Points on a hilly landscape, in no order, each with its height.
From any point a ball rolls to the lowest of the 2 points nearest to it. It stops when none of these is lower. Distance is the straight distance between rows; heights are no part of it.
palak: [ 98 100  94  86 107 152 117  82 103 150 144  79  88  94  72 110  83  88
  93 100  78  71  95  63  88]  (h 6.5)
melo: [ 96 118 142  84 104 113  88  92 110 109  94 107  75  76  95  96  87  83
 116  98 112  93 118  93  83]  (h 65.9)
Vivil: [ 91 106 144  81 111 111  85  71 131 105 111 128  60  83  84  81  84 118
 104 102 109  85 106  91  83]  (h 65.0)
gepel: [105 103 118  81 101 103  79  92  92  74 101  73  95 118  66  85  98 136
 146 115 108  83  89 111 104]  (h 22.2)
Dizug: [ 89 103  95  79 108  92  94  83  64  66 127  64 123 125  90  67 106 151
 126 117  86  86  80 119 112]  (h 17.2)
gela: [ 98  93  50  92  79  75 115 131  69  63 114  89 147 135 125  69 113 124
 129 124  94 111  87 112  97]  (h 41.2)
feg: [ 85  71  49  96  94  62 104  81  92  43  87  99  99 116 107  93  94 101
 107 115 125 106  90 115 119]  (h 17.0)
kepi: [ 69  90  77  67 110  70  59  64  95  75  94 108  76  78 102 123  82  81
  98 101 142 109 125 131 100]  (h 64.7)
safi: [102  90 108  88  95 101  85  98 126 131  52 101  91  74 131 120 100  48
  26  70  74 118 137 136  77]  (h 21.3)
sep: [ 87  62  81 131  90  53 108 109 117  69  92  93 117 115  93  71 116 100
  96 111 112 127  82  71 114]  (h 49.0)
Tane: [130  93 119  84 111 141  87  74 129 135  86  97  88  79  90 142  68  99
  78  73 118  84 120 123  87]  (h 72.7)
rumem: [ 54 112  82 123 110  58  98 113  94 111 118 105  98  49 116  94 106  36
 111 116  84 121 109  77  93]  (h 20.7)
sufa: [117 104 112  93  92  77  94 103  76  56 110  72 119 126  83  75 104 157
 141 122  95  94  86 116 102]  (h 19.6)
vizar: [112  89 106  67 113 126  66  72 112 127  81  85  94  83  96 142  68  81
  78  80 127  90 127 145  91]  (h 70.8)
mis: [117 131 119  80  97 131 116 101  78 138 112  82  72  84  95 126  72  56
  70  99  62  94 126  80  74]  (h 14.8)
figit: [ 74  79  76  78 110  61  75  60 102  54  95 102  67  89  91 104  92 101
  98 105 138 105 105 112 112]  (h 63.1)
fisi: [ 66 111  83  79 108  79  81 101  81 116 102 103  80  61 118 120  88  35
  89 111 101 115 119 106  80]  (h 24.9)
Boki: [126 120 104 108 109 168 113  73 112 121 103 118  97 116  98 139 108 146
  86  76  98  83  69 102 122]  (h 42.6)
Lur: [147 116  82  98  98 161 136 108  63 130  93  77 112 105 108 162  87  88
  87  82  80  95 113 116 102]  (h 30.0)
Zab: [115  97  97  86  90 108  78 115  98 101  83  78 104 105  95 128  74  78
 129 103 137  83 104 122  99]  (h 24.1)
fida: [ 75 111 111  96 113  93  88  63 106  83  99 122  74  83  97  98 104  96
  93  88 113  97 102 105 112]  (h 59.6)
Depon: [155 119 100 106  98 143 133 103  77 125  83  87  94 105 119 159  85  76
  61  77  62 104 120 112  96]  (h 26.7)
losi: [124  93 128 126  97  84 101 119 117  79  91 118 110 123  84  85 118 157
 111 108 106 113  75 100 107]  (h 59.7)
vol: [107  86 125 122 101  86 104 115 108  88 101  98 107 115  83  62 109 133
 119 105 106 103  84  81 110]  (h 58.5)
dure: [ 88  80 103 105  99 100 103  98 110 104 114  95 102 125  77  66 110 119
  97 112 108  97  80  78 107]  (h 59.8)
Nibo: [ 80  91 101  67 106  76  62  82 102  92  80 110  82  77 119 114  81  68
  82  91 132 112 136 138  96]  (h 66.4)
voreg: [ 88 113  86  84  94  96 119 130  53  86 135  73 136 117 104  62 129 137
 140 122  73  98  89 103  98]  (h 38.0)
dunul: [108 116 142  94 101 123 107 110 111 118 106 102  82  99  85  82  98  95
 122 108  93  84  96  84  86]  (h 64.9)
bebo: [110 102 116  98  94 108  80 112  99  98  92  81  99 112  74  97  87  98
 138 116 127  88 101 106  95]  (h 25.1)
vum: [ 67  85  56 115  99  56 124  83  79  50  95 123 101  99 124  91 104  98
 112 104 113 110  99 114 114]  (h 20.6)
sifo: [124 131  94  99  98 148 105 123  68 102 124  94 131 134  96 102 142 158
 112 106  70 100  90 103 100]  (h 33.9)
Foful: [ 99 115  91 109  96 107 110 106  80  77  79 116 110 120 114 112 107 103
 123 100 114  94  95 124 112]  (h 52.9)
lotot: [100 103 106 107  91 137 125 114 109 131 101 104 109 110  90 108 108  78
  80  99  83  95  88  62  96]  (h 18.8)
kad: [113  99 112  69  86 122  98  84 142 164 123 102  76  72  87 105  67  62
  70  88  73  87 106  59  66]  (h 13.1)
Mit: [ 88 131 105  80 103 126 120 113  70 127 115  72  75  78  90 124  83  52
  98 110  70  86 115  81  84]  (h 12.4)
nom: [106  90 113 126 101  74 102 111  93  78  93 113 104  98 100  73 103 110
 125  99 119 105  98 101 114]  (h 57.4)
vegef: [ 70  97  75 117 111  45 128  91  66  54 130 108 131 108 115  52 122 134
 108 101  74 121  86  98 123]  (h 23.8)
tud: [ 82 104 129  91 109 108  97  53 128  91 118 129  62  99  87  61 102 129
 101  98  94  80  84  86 100]  (h 63.7)
vurid: [144  95  82 108 109 158 108  97  95 136  99  90 129 108  98 165  96 119
  98  80 117  95 100 126 108]  (h 35.6)
Lazip: [ 97  87  66 114  79  84 113 130  88  82  83  91 128 119 120  89 114  81
 128 110 117 109  89  98 109]  (h 49.1)
logim: [109 120 107  86 103 116  96 115  61  83 134  82 140 138  97  67 135 162
 113 115  69  98  88 106  97]  (h 36.2)
ter: [ 63  71  60  96 112  86  82  83 108 115 116  80  92 112  76 106  92  81
  84 124 122 100  78  81 105]  (h 63.4)
nede: [ 60 118  89  99 105  62 100 106  88 116 100 119  89  52 128 108  93  27
  91 113  79 128 127 100  82]  (h 22.6)
zuset: [112 104  47  97  79  75 115 123  75  47 100 108 133 123 143  81 100 138
 152 120  92  98 104 121 107]  (h 42.9)
pulet: [124  92 138 151  96  56 102 129 144  93  69 121 102  76 105  87 126 103
  99  73 123 101 105  84 103]  (h 53.6)
lub: [ 80  97 116  62  91 102  68 100 146 167 123 103  71  63  97 112  75  49
  70 104  82 100 111  62  70]  (h 15.7)
fubi: [ 86  93 137  86  92  71  61 116 136 135  79  91  89  50 125 101  97  48
  71  87  99 124 135  93  79]  (h 15.8)
Kefad: [ 96  96 103  58 111 101  55  80 103 110  69 103  98  79 123 124  71  64
  73  82 119 105 141 165  93]  (h 68.4)
kuze: [ 71  84  89  86 122  86  78  49 115  74 104 113  69  99  96 102  97 103
  78 100 133  91  98 104 114]  (h 61.5)
Gome: [ 81 120  92 109  88 103 125 132  76 124 111  90 108  90 107 100 106  35
 111 111  62 109 102  62  99]  (h 17.8)
Mobun: [127  82 113  86 102 124  88  81 129 137  62 104  82  75 119 123  86  81
  11  66  58 112 134 137  85]  (h 27.7)
Lopeg: [ 92  68 107 142  96  70 116 112 133  89  87 120 118 117  94  67 135 112
  78  95 102 113  86  67 115]  (h 50.5)
guga: [134  95  59 121  72  60 123 132  89  41  78 117 120 104 130  79  96 131
 145 107 106 119 106 115 115]  (h 44.7)
libi: [ 94  71  56 125  74  62 119 133  96  66  91  92 133 117 117  66 116 105
 111 111 105 137  84  89 116]  (h 47.6)
Pavap: [120  87 107 122  93 117  91 138 121 126  80  88 121 120  87 116 109  94
 101 100 132  88  83  92  99]  (h 16.4)
Fabe: [105 116 100 102 111 156 112  78  96 104 114 110 105 131  98 105 122 144
  87  86  89  89  79 102 110]  (h 46.2)
Turib: [127 110 121 103  95 145  96 119 101 125 107 102 113 128  71 106 104 155
 118  98  95  91  70  99  93]  (h 28.5)
dafu: [ 96  91 118 133 116  53 100  84 114  65 101 131  80  71  91  56 106 116
 101  79 118 116 116  87 119]  (h 56.2)
bame: [ 82  93 121  72  93  85  66 111 129 146  68  95  85  60 130 104  95  50
  36  76  79 126 143 116  79]  (h 15.5)
lobev: [129 110 126  94  99 132 116 102 109 138  93  91  75  93 103 126  69  64
  55  80  70  98 123  93  80]  (h 18.2)
somaf: [121  83 129 145  97  53  98 106 122  63  73 123  81  70  96  73 110 115
 109  75 122 114 116  91 122]  (h 54.9)
risip: [103 106  66  97  86  97 116 123  83  76  80 110 121 113 137 110  89  82
 135 114 119  97 103 128 104]  (h 51.0)
Tuzag: [ 99 119  95  75  99 149 122 106  75 138 136  59  88  89  79 116  91  87
 114 106  63  74 101  78  94]  (h 9.7)
sameb: [ 57  90  63 100 116  44 119  86  61  64 135  88 116 101 102  63 111 122
 104 131  71 112  75 101 104]  (h 21.7)
met: [ 58 128  85 124  95  73 123 126  78 111 115 108 101  64 120  88 103  37
 119 115  60 119 109  65 101]  (h 19.3)
kal: [135  91 104 143  86  66 101 137 114  62  65 110 115 122  91 103 124 151
 114 102 118 122  76 105 107]  (h 60.9)
buni: [158 105 116 109 101 136 129  97 101 139  84  85  87 102 112 153  75  73
  29  75  55 105 119 105  86]  (h 22.9)
venos: [122 113 134 108 106 107  83  97 111  89  52 127  91  92 108 133  90 102
  95  87 117  93 116 144 100]  (h 71.3)
Vuzu: [ 79  70  82 102 109 102  89  87 111 111  99  93  95 111  92 109  98  81
  78 101 139  87  89  94 106]  (h 65.1)
zapur: [ 86 101  67  95  89  91 118 135  63  85 131  86 154 135 115  65 134 123
 110 112  76 111  88 100  99]  (h 39.5)
lel: [124 130 149 123  97 105  94 106 103  84  65 132  95  93 100 116 103 116
 119  96 108  98 104 120  94]  (h 72.8)
sopu: [ 77  86 103  89 113 100  86  83 103 103 129  80  93 115  68  78  97 119
 108 118 110  87  83  88  97]  (h 60.8)
deg: [ 88 107 101  80  98 129 103  90 124 157 133  98  78  87  73 101  78  69
  83 108  72  81  91  49  75]  (h 9.8)
Kiviz: [142 117  97 104 104 173 108  70 103 132 112  99 114 110  91 164  98 149
 104  72 100  90  86 116 118]  (h 39.2)
Bibi: [103  81 118 146  95  77 108 119 148  98  69 116 113 108 102  89 139 105
  84  87 117 101  91  69 102]  (h 52.0)
Doni: [113  92  99 114 104 135 106 117 108 133 101  93 119 130  92 107 120 108
  92 100 108  88  81  88 102]  (h 21.0)
negut: [ 74  98  75  76 103  57 107  93  54  59 137  63 127 115  98  68 111 138
 113 127  76  93  78 122 105]  (h 19.5)
komok: [132 105  76  97  98 159 115 103  74 129 109  79 124 109 100 154  90  94
 110  89 102  89 105 114 107]  (h 32.7)
zar: [117  76  62 127  83  36 126 127  84  51 103 108 113  87 117  62  92 120
 138 103  95 122 101  91 121]  (h 46.1)
mudo: [102 114 116 111 101  69  97  91  87  62  88 119  87  83 105  84  98  99
 132  98 119 106 114 109 111]  (h 56.3)
seso: [ 83 118  97 105  98 126 126 115  91 125 105  98 101  97 103 106 104  47
  83  99  78 107 105  62 101]  (h 15.9)
nivul: [ 99  74  87 101 111 106  91  80 111  86  80 104 101 120  92 121  99  98
  86  94 147  90  96 118 120]  (h 67.1)
garu: [ 53  79  82  86 126  79  79  70 114 115 137  96  76  98  71  87  92 105
  84 122 111  91  82  83  90]  (h 62.1)
bivob: [129  96 117 106  91 148 110 123 125 147 122  98 112 134  78 108 110 129
  97  95  94  82  74  72  90]  (h 25.0)
gugob: [ 76 108  69 106 101  76 129  95  67  55 116 120 118 111 126  70 114 116
 122 110  86 108  94 110 116]  (h 24.0)
fiv: [115  93  97 103  90 108  85 125 109 116  78  80 117 107 109 113  91  61
 113 102 135  94  94 108 102]  (h 20.9)
dudi: [ 71 103 136  82  90  76  61 110 148 148 104 101  77  58 108  90  93  55
  76  99  97 114 119  63  73]  (h 12.6)
gumid: [107 116 113 100  97  97  91  80  85  59  86 113  91 108 104 105  90 114
 140 104 120  91 104 132 108]  (h 54.8)
lerag: [109  86 110 103 111  98  75  78 117  77  60 114  93 107 107 131  98 103
  81  89 140  94 106 129 105]  (h 69.2)
Vuz: [ 75 105 119 105 118  63  81  76 114  75  99 134  62  63 102  76  98 103
  95  84 121 115 127  94 105]  (h 57.7)
Penol: [ 83 111 113  89 111 123 108  60 107  96 126 115  86 110  88  68 106 131
 100 103  81  75  69  85 109]  (h 62.5)
Sogu: [ 92 122 123  95 106 137 113  83 102 115 119  99  71  99  85  87  95 111
 100 102  79  81  88  77  91]  (h 63.9)
vabuz: [127 123 116 106  98 131  93 121  84  95 108 102 117 139  79 115 129 165
 120 111  88  97  80 114 101]  (h 31.5)

Call two points neighbours if one is among the 2 nearest of the other. Go from one point of each pair to the other, from neighbour to neighbour, staying as low as possible. Name the highest point that can't be avoided.
feg, seso | bebo
dudi, bame | fubi
palak, dudi | lub
seso, Pavap | Doni
feg, Dizug | gugob

Two balls start at each pair of points below. Name the first point that both come to, or write -.
vurid, sifo | -
Nibo, nom | libi
Tane, Boki | lobev
dafu, mudo | libi

For each start below, name the point where the ball stops.
zar | Pavap
Kiviz | palak
vizar | libi
